Points, in no order, along strands that fork and pass close to each other.
Two points are linked if the straight distance between their rows is under 42.3. Some points are linked to none.
J51: [ -1  15 -17   4  -3   2   5 -12 -12 -17   3  29 -19 -11  19 -13  27   4
   4   3  -1 -16]
J773: [ -1  -8  -9   6 -19 -18  -2  -9  11  22  14   5 -13 -14  10  14   5   6
  16 -27  17 -12]
J887: [-10 -20  11   9 -20  -3  12  14 -14  -2 -14 -10  -1  20   2  13  -1   2
 -17   0  22   4]
J847: [ 18  -2  20  -3   6 -29  23   2  -3   2 -15  -1  -2  24  -5  18  -2  -9
  -4 -13  -6   2]
J581: [ -5  -5 -31  12  23   2 -10  11  -9   0   1  11   7 -13 -12   2  19  13
  -8 -18  -2   2]
J64: [ -6 -13  -2   7  -7   2  14  21 -34 -11 -18  17 -20   8   2   6   8   7
 -36   3  -9  16]
J623: [ 12  -1 -13   0  -1  10   6 -10 -12 -13  -3  20 -12  -5  20  -3  11   0
  -9   0   7 -12]
J124: [  3  -2 -21   0  -4   6 -23  -9   8   8  16   1 -16 -44   9  -7 -15   9
   4  -2 -10  12]
J629: [-12   2 -21  -2   3  32 -18   6   3  15  20   6  11 -30  -3 -10  -3  15
   0  11  13   7]
J272: [ 20  28  -4   0  25  12  -3  -6  24 -23  -5  18   1 -11 -15  -1  12 -10
   3   5 -12 -14]
J33: [-18  -3 -30   7   0   5 -12   4 -16   9  14  16  -8 -29   9 -10   7  21
   5  -3   4   6]
J349: [-13  10   8  17 -12 -21  17  24 -10 -13 -17  16 -21   7 -12   0  21   3
  -7  -2 -13  11]
J389: [ 10  -4   6 -20  33  15 -20 -13  14   0  14 -33  19   9 -25  -2 -34  -7
 -13  -3 -20  -4]
J798: [ 10 -17  21 -19  17   7  -7   2   4  30  10 -10   5   1  -7  30 -21  -2
 -11  -9  -5  12]
J74: [ 14  18  -4   3  21   8  -6 -11  26 -29  -7  -3  11   0 -16  -9   3 -13
   3  -1  -1 -20]
J182: [ -7  -7   8  -4  12   9   8  -4 -25   5   1  -9  29  32  16   1   1  -6
  -4  16   8  -7]
J509: [ -1  -9 -22   5   2  -6 -20 -16  12   2  15 -18   4 -14  -1  -6  -7   1
   7 -24  -7 -13]
J132: [ -6   9   5   9 -14 -19  -5   5  16 -27 -19  -3 -23  -8 -12 -16   3  -1
   9   5 -14  12]
J351: [ 18  -4  14  -1  20 -28  17   2  -3 -13 -27  -4  -8  25 -19  12  -5 -10
  -9 -15 -14   5]
J453: [ -2   0 -19   1   2  -4   0 -20 -17   3  12   1  10   5  24 -12   0   0
  15   1  -1 -14]
J249: [ -6  -7   2  -2 -10  14  17  17 -35   5  -6  26 -22  -1  15   8   9  10
 -34  12   0  17]
J931: [ 11   2  17   2 -20 -16  17  -3  16  -4 -10  -3  -7  17   2   9   6 -10
  10  -9  17 -12]
J722: [  9  -5  -1  -2 -20 -30   7 -17  -4   0  -2  -8  -8  13  20  -1  -2  -8
  18 -10  -9  -4]
J786: [ 19 -19  -9   0  11 -11   8 -14 -17  -4  -8   0  -1  19  16  13   2 -10
 -12 -24  -4 -14]
J848: [-13 -14   3   8   4 -14   9  18 -10  38   9  -6  21  12 -12  22   0   8
  -3 -24  14   1]
J412: [  7 -18   3 -17 -15   8   8 -22 -25  11  12   0  -3  14  41   7  -3   1
  -9   7  20  -8]
J900: [ 17  10 -11   5   5 -32   0 -16  10   2   1  10 -16 -15   5  17  16  -2
  18 -25 -18  -7]
J592: [ -4  21  -3  -1 -19   8   2  -8   7  -1  12  24 -16 -20  15 -15  12   4
  19  16   7  -6]
J974: [ -7 -10  -8 -17  23  24 -22  -3  -5  23  32 -28  38   5 -11  -3 -17   6
  -7   2  -8   5]
J210: [ -7   0  -2  -9 -11   8   1  -8  -9  33  28  12   0 -13  22   6  -3  11
  15   6  23  -2]
J795: [ 23   7  23 -11  -5 -16  25   5   0  -6 -20   8 -12  16   1  13   4 -10
  -9   1  -9   9]
J135: [ -5 -12  19   4  -4 -35   9   1  12   8  -9 -22   0  26 -19  12 -10  -6
  12 -27   4  -6]
J421: [  7  20  11 -12  14  25   1  -7  -1  -2   6   8  16  -2  10 -10  -4  -9
   6  35  -8   1]
J675: [-12 -12 -32  15  -2 -11 -19  -8   7   0   9 -11  -1 -17  -2  -3  11  10
   8 -29   9 -14]
J575: [  0   3 -23  13  10   6 -20  -3  13 -32 -10  -1 -14 -29  -9 -15  13   2
 -10  -7 -10  -4]
J833: [  0   9  -7   6  10  14 -10  -6   1 -34  -8 -21  11   0  -3 -35 -11  -9
  -9  22 -10  -5]
J194: [ 18  12  26 -11 -10  -5  22   7   8  24   1  16  -7  -4   6  23   3  -3
   1   5   5   8]
J593: [ 17   0  15 -15  27   7   1   1   4  16   2   2  11   6 -10  24 -13  -7
  -7   0  -7   6]
J710: [ -2 -19 -22  18   3 -16  -2  -1 -10 -19 -15  -3  -6   6   2   3  11   1
 -10 -27   2 -11]
J589: [-21   3   9  17 -15  17   6  29   5  -9 -13  14 -10  -2 -17  -3  15   6
 -11   8  23   0]
J880: [ -2 -15 -11  19  -5 -11  16   6 -16 -14 -17   5  -3  19   4   8  16   1
 -16 -19  14 -14]
J733: [ 20  14  28 -14 -21  -6  27  12   8   3 -13  18 -19   4   2  15   9  -6
 -10   9   3   9]
J599: [ -9  -4  19  -4 -31  -3   0  10   3  16   0  -2 -14 -11   9   3  -9   6
  10  17   8  24]
J655: [ 11  13  16   0  16 -25  18   5   3  11  -6   6   7  14 -13  15   0  -6
  12  -7 -11   2]
J850: [  4   1  13 -15 -37 -22  28   1 -23  21   5  10 -12   9  28  12   6   9
  -4  13   5  13]
J36: [  4  -2 -28   2  25  26 -12 -11 -18 -19   2  -2  15  -4  10 -24  -3  -2
 -18  11  -8  -7]
J878: [  7   8   9 -16  23   9 -13  -5  29  14  17 -17  18   2 -34  14 -24  -1
   8  -7  -9  -1]
J889: [  2  12 -30   4  30   2  -2   0  -7  13  19  10  33   5 -13   5  21   9
  12 -13  -6  -8]
J6: [  5  13 -11   4   6  20 -14  -7  10 -24   1 -10   1 -21   2 -28 -10  -6
  -6  19 -11  -3]
J434: [-27  -1  11  -2   0   1  -8   6  -7  19  12 -23  30  14   0 -11 -12   2
  17  21   3  11]
J452: [  4  -9 -15  10  12  13 -17  -1  21 -27 -11 -13   1  -9 -18  -8  -1  -4
 -15 -16  13 -14]
J666: [ -2  -3  38  -7 -21 -19  18   9   7  -6 -19 -21  -5  33 -11   8 -10  -6
   0  12  13  11]
J617: [-11  -9 -28  -4   4  30 -23  -5 -10  13  25 -10  13 -25   9 -17 -12  13
  -9   9  11   3]
J523: [  9  17  -6   9  13  -4  -3   1  20 -22 -14  19 -21 -18 -14   9  31  -2
  -2 -16  -8 -12]
J580: [ -5  -6  16  -8 -22 -10  -9   4  10  18   5  -9 -14 -20   5   0 -21   4
  15  10  -9  29]
J63: [ -9  10  -6   1  27  11 -14  16  -6 -13  -9  -4  11  -9 -21 -24 -10   2
  -6  19 -26  23]
J632: [  0  19  -4  13  11 -20   9  -1  -5 -31 -20  13  -7  13  -4 -10  29  -7
   6  -1 -21 -11]
J439: [ 17  13  11  -4  18   4  -2  -8  21 -26 -15  -6   0   4 -19  -7  -9 -15
   0   5  -6  -5]
J603: [ 13   7  24 -20 -37  -2  23  17   0  -2 -14  15 -29   2   7  11   7   0
 -20  19  -1  19]
J256: [ -7   5  -8  -3  -8  21  -7  -3   3  20  18  15  -2 -26  11  -1  -1  11
  10   9  21  -1]
J804: [ -3  -8 -14   6  13  15 -18  -5  13 -22  -1 -31  19   5 -17 -21 -10  -8
 -11  -9  11 -18]
J561: [  5   0  -4   1   1   2  -1   4 -13 -25 -17  11 -19  -3   4 -12   2  -3
 -12   9 -25  14]
J713: [ -5   6 -32   8  18   0 -11   0   1   9  15   9  16 -12  -9   1  20  12
  11 -15   3  -8]
J956: [-16  -7 -21  10  -2   3 -10  10 -20  -3   0  16 -18 -23   7 -12   6  16
  -5   3 -12  16]
J173: [  2  -2   9  10  -9 -32   9  -6  16  -5  -9 -12  -3  17  -9   7   5 -10
  17 -24   5 -15]
J198: [ 12 -13  15  -4   5  -3  -1   1  27  17   4  -7  -1   5 -21  28  -9  -6
  -3 -34  15 -16]
J644: [  0   0 -21  12   6 -15   6   2 -16   2  -4  27 -19 -16   8   9  26  12
  -7 -19  -7  -3]
J11: [ 10 -14  -7  -3  13   6 -11  -3  14  18  12  -4   6  -6 -12  21  -9   0
  -3 -29   4 -11]
J468: [-17   8  14   6 -24   5  15  19 -14   0  -7  14  -9   9   4  -4  11   5
  -4  24   6  11]
J857: [ 10  -4  14   2  14 -10  11  10  18  10  -8  -1   5  14 -27  26   0  -5
  -6 -28  17 -11]
J38: [-23  10   4   2   3  14 -11  20  10  12   8 -10  25  -5 -24 -13  -5   8
  14  18  10  14]
J12: [  0   1 -10   0 -30  12  -2 -12   0 -20  -1   5 -22 -14  22 -21   1   2
   1  15  10  -4]
J321: [-8  7  7  2  1 -1 12 11 -7 33 13 11 16  1  2 14  4  7 12  5 12  2]
J361: [  2 -20 -10  -9   6  11 -14 -29 -13  -1  19 -30  16  10  23 -16 -20  -9
  -8  -7 -11 -23]
J685: [  4 -13 -21  -3  18  17 -11 -22 -21 -10   8 -18  19   8  21 -19 -13  -8
 -13   3  -7 -16]
J133: [-16 -17  14   1 -12  -6  -7  -2   3 -12  -9 -38   6  21  -5 -13 -20  -8
  -1   6   8   2]
J481: [ 10  22 -10   4  22   3 -15  -2  31 -21  -7  10  -9 -26 -24   4  16   1
   2  -9 -14  -6]
J707: [ -3   3 -15   4   5  -1  -5  -1 -18 -13  -5   9  -8 -11  10 -19   0   3
  -1  12 -26  13]
J762: [-11 -37   0   0 -10  12 -14   3  -2  11   0 -21   1   3   3   8 -15   2
 -19 -16  24  -1]
J835: [-18   2  15  -2 -39   7   9  14  -8  13   4  11 -15  -7  15  -1   3  12
   4  26  19  15]
J110: [ -9 -13 -37   2   7  12 -13 -14 -12  11  24   0  13  -8  13  -7   5  12
   2 -17  22 -21]
J117: [ -6  -7  19   3  -6   9  20   6 -11  14  -1  -2  21  30   9  17   8  -3
 -11   4  34 -15]
J282: [  6  -3  -4  -6 -38  -6  14 -22  -4 -12   2  -1 -11  18  31  -8   9  -4
  11   2  24 -22]
J342: [  0  -6  -3   0   8  24 -13  12   8  -4  -6   2  -2 -19 -12  -3  -8   2
 -14   3   5  10]
J959: [ -4 -10   1   2 -42  -6  12  13  -7  -2  -8  13 -33  -7  10   8   8  11
 -13  -1  15  12]
J570: [-10   8 -15   3  20  18  -1  17 -21  10   5  29   1 -14  -3  -4  13  12
  -8  10 -10  11]
J17: [ 13  -1   1  -5 -24   1   5 -29  12  -9   5  -6  -2  12  24  -7   2 -13
  13  -4  19 -30]
J126: [ -8  -7  -9   7   7  -5  -4  -1   0   6   3  -8  17  10  -6  -1   0  -1
  10 -15   5 -10]
J972: [-17  11   4   4  16  -5  -9  13   1 -15 -13 -14   6  -2 -24 -27 -15   1
   7  21 -23  23]
J290: [ -4 -18  26 -11  15  -9  -2  -3  -2   5  -8 -30  11  31 -15   6 -22  -8
  -6  -3  -1   5]
J946: [-27   4   1   9  -3  -5  -9  12   5   5   3 -21  23   5 -17 -18  -8   3
  20  11   3   8]
J775: [  2 -13   9 -20 -33  -5  10 -19 -16  20  17  -4  -8  12  39   8  -2   4
   5   7  23  -5]
J467: [ 14  12 -20  -8  13  16 -17 -13  10   7  19  11  -5 -36   6   0 -12   5
   4   5 -17   5]
J664: [  3  -9  -9  13  21  -7   6  22 -12  -5 -20  17 -11  -6 -17  13  14   7
 -26 -20 -10   9]
J692: [-13   7   0  16   8   8  10  29   3  -1 -10  17   5   2 -25   4  25   6
 -11  -6  17  -4]
J163: [ 14  16 -12   7   7 -20  -6 -15  21 -14  -7  12 -17 -21  -2  11  25  -2
  14 -21 -10 -14]
J476: [  8  20   2   7  17 -14  15   7  12  11   1  17  10   3 -16  18  18  -1
  11 -13   1 -11]
J218: [ -1  -1 -18   0  27  19 -13   4 -16 -11  -3  -3  15  -6  -4 -18  -7   1
 -14  13 -20  11]
J840: [ 18   3  17 -19  -3   9  -7 -32  18   7  24 -17   9   5  15   1 -20 -17
  12   2 -11 -22]
J267: [  3  -3   3  15  -3 -22  21   8  -9 -19 -24   4  -5  23  -7   8  16  -4
 -11 -16   2  -6]
J366: [ 22   6  -5  -3   2 -34   0 -19   8  -5  -1   0 -16  -9  11   3  -1  -8
  18 -15 -31   3]
J197: [  2  -6  11  -2 -15  14   6 -16   7  -7   3 -11  12  22  16  -1   1 -12
   2   3  30 -27]
J706: [ -1  20  14  -7   1  11  -2  -1   1  -9  -2   0   4  -6   5 -20 -10  -7
  10  36 -18  14]
J721: [  9  -6 -11   9  13  -7   3   7 -14 -24 -22  14 -18  -1  -2   1  14   0
 -19 -10 -20   6]
J777: [  4  -8  19 -11  21 -20  -5  -6   7   4  -7 -24   2  19 -23   4 -26  -9
   7  -8 -17   8]
J590: [ -2   5  10  -5 -36   1  16  21  -5  -5  -9  24 -39  -6   4   2  12   6
 -17  12  -3  17]
J213: [ -2 -14  -1  -6  28  -5  -8   4  -1  12   3 -20  24  21 -27   7 -12  -1
  -2 -19  -5   0]
J636: [ 13 -15  -6  -6  -2  -1  13 -15 -25   3   1   6   0  18  29   8   2  -5
  -9  -8  10 -13]
J542: [  2  13  -5  -1  -2  -6   6   4 -11  10   5  29 -20 -20  12  -1  12   9
   8   7 -20  13]
J239: [ 33   8  -4  -8  14   3  -7 -20  22 -11   1   6 -10 -16   4  10  -6 -13
   1 -11 -15 -10]
J271: [ 26  10  13 -13  24   2   2  -5   9 -20 -18   5  -7   4 -11   0 -11 -15
  -6   7 -21   7]
J957: [-14 -25  -4  14 -10  10   0  13  -5   0 -10  -7   3   8  -2   8   1   4
 -15 -14  32  -7]
J96: [  2  13  -5 -13  30  13 -14   4  19  18  25 -16  33   4 -38   6 -16   8
   9   0 -13  13]
J320: [ -5  -9   5  10 -43 -17  15   8  -2  -5 -11   0 -19   9   6   7   8   4
  -2  -5  18   1]
J186: [  3 -25  -8  -5   3  15 -13  -1   3  19  12  -7   1  -9   2  16 -11   1
 -12 -22  14  -6]
J792: [-15 -10  -6  22   5  -4   4  28   0 -10 -21   5  -3   3 -27   8  18   9
 -18 -20  16  -1]
J667: [ -2  20  -5   6   5  -6  -3  -3  15   6   9   9   8 -12  -4  -1   8   2
  25   2  -5  -5]
J400: [  9  20   7  -6 -25   8  18  -4   7  -5   3  30 -22  -7  17  -4  21   0
   8  12  15 -11]
J234: [  7  16 -15   3  28  -8   4   3  10  17  16  11  26   4 -21  21  17   6
  15 -20  -3 -10]
J628: [-13   0   5  12 -12 -11  17  24 -28 -16 -18  14 -18  16  -5  -1  12   2
 -21   9 -19  19]
J719: [-28  12  -9  19  -8 -25   0   5  -9  -1   1  -1   9   3   1 -20  11   7
  30   9 -12   5]
J474: [-23  15  -9   6   6  25  -4  10 -16  -8   3  11  12  -3   3 -29   8   5
   2  32  -6   7]
J441: [ 12  13 -16  -5  13  28 -13 -12   8 -11  10   7   1 -25   5 -13  -7  -2
  -6  14  -7  -4]
J315: [  9   7  11  -3 -35   9  15   1  16  -8  -6  17 -21  -5  10   3  16  -2
   1   4  28 -12]
J68: [ 15   2  19  -8 -27   2  17  -5  17   4  -2   5  -8   9  12  13   7  -9
   4  -2  28 -16]
J295: [ 26  13   9 -13  10  11  -5 -12  33   1   7   5  -4 -14  -9  17 -14 -11
   6  -4  -4  -4]
J915: [-12  -8   3   3   0  -6  17  11 -21  44  16   7  18   6   8  21   6  11
  -2  -9  19   0]
J244: [ 19  10  18 -17 -18 -14  10  -8  10   4  -3   3 -13  -2  14   3  -6  -8
  16  11 -13  12]
J996: [-23  15 -14  10  -5  18 -11   3   2  -9   8  -3  14 -15  -1 -33   4   6
  11  23   5  -3]
J647: [ -4  10 -17  10 -10 -12 -14 -15  13 -10   6  -1 -12 -27   8 -15   6   4
  19  -3  -6  -5]
J619: [  0   8 -10  15  -4 -13   1  -4   3 -34 -19   8 -17   1   0 -10  26  -3
   2  -7  -7 -13]
J646: [ 10   6 -19   6  -5  -4 -10 -24  14 -18   3   0 -11 -18  13 -11   7  -5
   9  -9   0 -19]
J435: [ -7   4   6  20 -17 -33  30  17 -13 -10 -19  12 -11  17  -8   9  21   5
 -11 -13  -3   2]
J147: [  1  -7  23 -10 -21 -19  18   5 -18  23  -1  -4  -5  13  18  17  -4   3
  -6  10   0  20]
J694: [ 10   5 -20   0  25   5 -18  -4  12  -3   7  -5  11 -14 -17   1  -6   1
   0 -11 -14   0]
J568: [ 23   0   7 -12 -13 -25   6 -15   5   2  -3  -2 -17   1  16   5  -8  -8
  14  -8 -21   7]
J388: [  1 -14 -17  -3   0  13 -17  -4  -8   6   8   1 -11 -30  14  -6 -17   9
 -10   0  -6  15]
J422: [ -2 -13  13  -3   0  19  -9  17   4  -9 -17  -5 -13 -10 -10   0 -14   1
 -21  10   5  22]
J609: [ -3 -12  21  -7  -7  25   0  -6  12   7   4 -15  19  20   4   8  -3 -12
  -6   3  36 -23]
J774: [-19  21   5  15  -6 -17  12  11  -3  -1  -3   6  12  14  -4 -12  15   1
  27  14  -3  -1]
J373: [  6 -13  -3 -10  -1   1  -8  -6 -11  14   6   0  -9 -15  17   4 -16   2
  -2   2 -12  18]
J150: [ -9 -12 -15  -2  19   6 -14  12 -25  15   4   0   7 -13   3  -3 -12  11
  -9   6 -22  29]
J206: [ 20   6  28 -29 -19   2   4 -14  10   8   5  -7  -7   4  24   4 -12 -10
   8  27  -5  13]
J125: [ -1  -2  -9  10 -21  -2   4   2  -1 -29 -16  14 -30  -4   7  -7  20   2
 -11  -5   1  -5]
J220: [ -5  19  15   5   0 -17   3  14  11 -18 -17   7 -16  -1 -19 -12   6  -3
  12  10 -22  16]
J868: [  2  -1 -13   7  12   9 -11 -15   0 -31  -4 -28  16   9   2 -30 -11 -14
  -8   5  -3 -19]
J274: [ 11  -9   7 -16   4  14 -12 -33   8   3  25 -28  16  10  13  -6 -23 -14
   0  -6 -12 -32]
J303: [ -9 -17 -32  17  10 -20 -12  -5  -9  -5  -2  -9   4   0  -1   1  13   6
   1 -33  -2 -12]
J567: [ 16  14   8 -13  18   5 -11  -6  31  12  14  -4   5 -13 -20  16 -23  -3
  12  -2 -16   6]
J69: [ -5 -21  27 -15   3   8 -12   2   4  28  12 -20   9   6  -1  17 -21   0
  -8   2   7   9]
J699: [-22  13 -20  16 -11 -19  -7  -5  -3  -5   5   5  -4 -17   6 -21  16  11
  26   4  -8  -1]
J503: [ 9 14  9 -3  1 -2  6 -1  9  3 -1 10  1 -4  2  2  0 -6 15  8 -7  2]
J747: [  2 -11  -7   1 -32  11   0  -2  -1 -24 -13   4 -26  -6  15  -9   3   2
 -13   5  13  -1]
J162: [ -1  -6  -7   5 -30 -20  11 -15 -11  -6  -1  -2  -8  14  25  -5   7   0
  15  -4   8 -11]
J337: [  3  18  30  -9   0  -4   5   0   9 -12 -12  -9   2  11  -7 -14 -12 -12
  15  31 -14  16]
J663: [ 17   8  25 -25  -9   2  -4 -27  12   8  16 -17   4   4  23  -4 -20 -16
  15  19 -14  -1]
J892: [ -8  18  19  12   3 -19  16  27   6  -4 -18  14 -11   4 -27   3  12   2
   1   2  -9  13]
J516: [  3  -9  14  -3   4 -32  -1  -5   8  13  -1 -17  -3  13 -12  11 -16  -5
  14 -23 -15   4]
J602: [ -2   2   9   4 -32 -18  30   7 -16   8  -4  13 -10  12  14  10  14   7
  -6   1  13   1]
J531: [-16  15 -13  10  -5   9   9   1 -19  -7   5  28  -7  -2  14 -16  23   8
   5  12   7 -11]
J825: [-10 -23  11   4 -21  -7   3   2 -12  -9 -13 -21   1  25   6   1 -10  -3
  -7   4  12   5]
J397: [  0  13 -21  -2  33  28  -5  10 -14   3   8  23  20  -7  -9  -6  12   8
  -8  12 -12   5]
J507: [  0   7  32  -8  -8 -10  12   4   5 -15 -21 -14   0  27  -8  -6  -9 -11
   7  24  -1  13]
J763: [ -9  -3  15   1   2  15   7   7   3  10   1  -7  24  21  -4   7   1  -5
   0   6  28 -12]
J8: [ -2   8   7  -3  13  -4 -11   4  10   1  -1 -13   7  -7 -16 -10 -20  -2
  12  13 -19  19]
J490: [ -4 -21  35  -9  -4 -14   7   3  -1  -3 -19 -30  -3  38 -14  13 -18  -7
 -14   1  14   9]
J331: [ -6  16   0  14   5 -17  23   7 -20 -17 -14  16   6  26   2  -8  24  -4
   6   7 -15  -8]
J480: [  5 -11  18 -14  -1  -5   1  -2 -14  19   3  -8  -1   6  17  12 -14  -2
  -2  12  -9  19]
J821: [-11   2  -4   1   1  21  10  17 -28   5   2  33 -16  -9  10  -3  13  11
 -19  14  -3  12]
J432: [ 20   0   5 -10  33   1  -4  -1   4  -5  -9   1   1   1 -16  12 -15  -8
 -10  -5 -19   9]
J95: [-13 -31  30 -14  -8  10 -21  -3   7  16   9 -36   7   9   1   7 -25  -2
 -13   3  10   4]
J56: [ 16 -26   4  -8  10 -20   8 -16 -19   2  -6 -14   2  32  13  14 -10 -12
 -10 -28 -16 -10]
J363: [-13  -1  -6   9   4  10   3  10  -8   6  -1   1  20  10  -3  -2   9   5
   3   2  19  -7]
J917: [  0   6 -15   1   9  28 -17   8  21   2  10   8   5 -27 -16  -1   2   7
  -2   0  12  -2]
J784: [  3  -5  18   3   2  -6  16  15   3  17  -7   3   5  10 -12  22   0  -3
 -10 -12  17   1]
J742: [ -1 -20  -4  13   1  -4   1  20  -1  -8 -21   5 -16  -6 -15  14   5   6
 -24 -21  11   5]
J464: [ -8  -3 -17  13  11  -6 -20  13  10 -19 -16   0 -16 -27 -21  -7   7   8
  -8 -11 -16  15]
J622: [  2  -6  23   3   1  -6  27   9  -4  14  -9  -3  17  28  -6  25   4  -6
 -17 -11  26 -12]
J965: [ -1  -2  20  -4  -9  18   1  15   2 -22 -21   1 -13   3  -8  -6  -4  -4
 -18  21   4  15]
J153: [  2  -2   6 -10 -23  -2   7 -12  -5  21  14   8  -8  -4  27   5  -3   4
  13   5  15  -1]
J890: [-17   3  19   7 -14  13   8  27  -2 -11 -17   6  -7   7 -13  -3   5   2
 -13  20  10  13]
J245: [-22  13 -11   4  -6  10   5   1 -26   0   9  18   4   1  19 -22  11  10
  13  25   2   0]
J491: [  2 -13  -4   6 -14 -10  -4   5   2 -10 -13  -2 -21 -11   3  -1  -5   1
  -3  -8  -4  11]
J752: [-13 -13 -15  -9  10  24 -22  -2 -12  21  24 -19  23 -10   6  -9 -18   9
  -7  11   0   9]
J937: [ 10   7  21 -11   3   1  15   7   0  40  12  14   7  -5   4  29  -2   2
   0   2   8   8]
J817: [-20  -6   7   8 -10  -6 -11   7   5  -6  -4 -28   8   4  -8 -19 -18   0
   9  12   1  13]
J202: [ -8  18   1  -9  21  19 -11   9  11  16  18 -10  37   3 -25  -4  -7   5
  13  19  -1  13]
J545: [ 27   5 -16   0  10  -6  -7 -28  15 -23  -1   0  -9 -10  10  -1   4 -13
   2 -16 -13 -21]
J122: [  0   5  10  -7   0   4 -15   5  16  15   8  -6  -3 -22  -9   1 -21   2
  11  11  -9  22]
J656: [  0 -11  -3 -18  24  15 -22 -10   7  16  29 -34  28   4 -21   0 -28   3
  -6 -10 -24  -2]
J789: [-15 -17   4  -2 -16   6 -11 -12   5  23  22 -20  13   4  10   0 -12  -1
  12 -10  16 -17]
J104: [ 13  -4 -16   8   9  11 -14  -4  15 -27 -14   6 -16 -20  -6  -2   9  -4
 -15 -15   2 -10]
J543: [-12 -15 -32   4   3  11 -11  -4 -19  16  17   9  -1 -21  13  -4   1  18
  -5 -12  19  -3]
J496: [ -9  10   8   9  -9 -13  20   5 -18  -4  -6   7   9  23   9  -6  12  -1
  12  13  -1  -2]
J966: [  2  23 -12   2  13  -8  -2  -7  15  21  23  10  20  -7  -7  11  10   4
  31  -8  -6 -12]
J765: [  2  -9 -22  -1   7 -11   2  -8 -28  27  18  18  -6 -14  22   9   2  14
   4 -14  -1   1]
J489: [-13   9  19  -4  -3  -3   0  -4   2  15   9 -14  22  13   5  -6 -11  -6
  25  21   0   3]
J404: [  5  20  -9  -7  27  28  -7  -1  -1   1  12   9  27  -5  -6  -9  -1  -1
   3  21 -11   0]
J888: [ -4   7   1   4 -16  24  -5   0  14 -18  -4   5  -8 -14   3 -19   2  -3
  -2  18  14  -5]
J831: [  9  -9 -13   3  17 -24  -1 -12   1  15  10  -2   9   9  -3  20   4  -2
   9 -38 -10 -17]
J444: [-16   3   0   5 -13  29  -9   2   7  -8   3  -7   9  -9   4 -21  -5   1
   0  22  23  -4]
J341: [  3  -4 -12   2  14   2 -11  -9   4  -4   5 -13  14   0  -2  -7 -10  -5
   4  -8  -7  -8]

Follow the links from the first point to the second, and from the first to the third. Name the last point that the two ways share.
J617; J685; J110: J890
J900; J694; J186: J763
J11; J581; J64: J763
J244; J6; J915: J733
J33; J412; J835: J890

A fork is a point with three links, a tip a point with one. Leave the first point through the second and follow the links. Name the first fork or tip that comes.
J388; J124: J464
J890; J468: J244
J593; J432: J568
J490; J290: J592
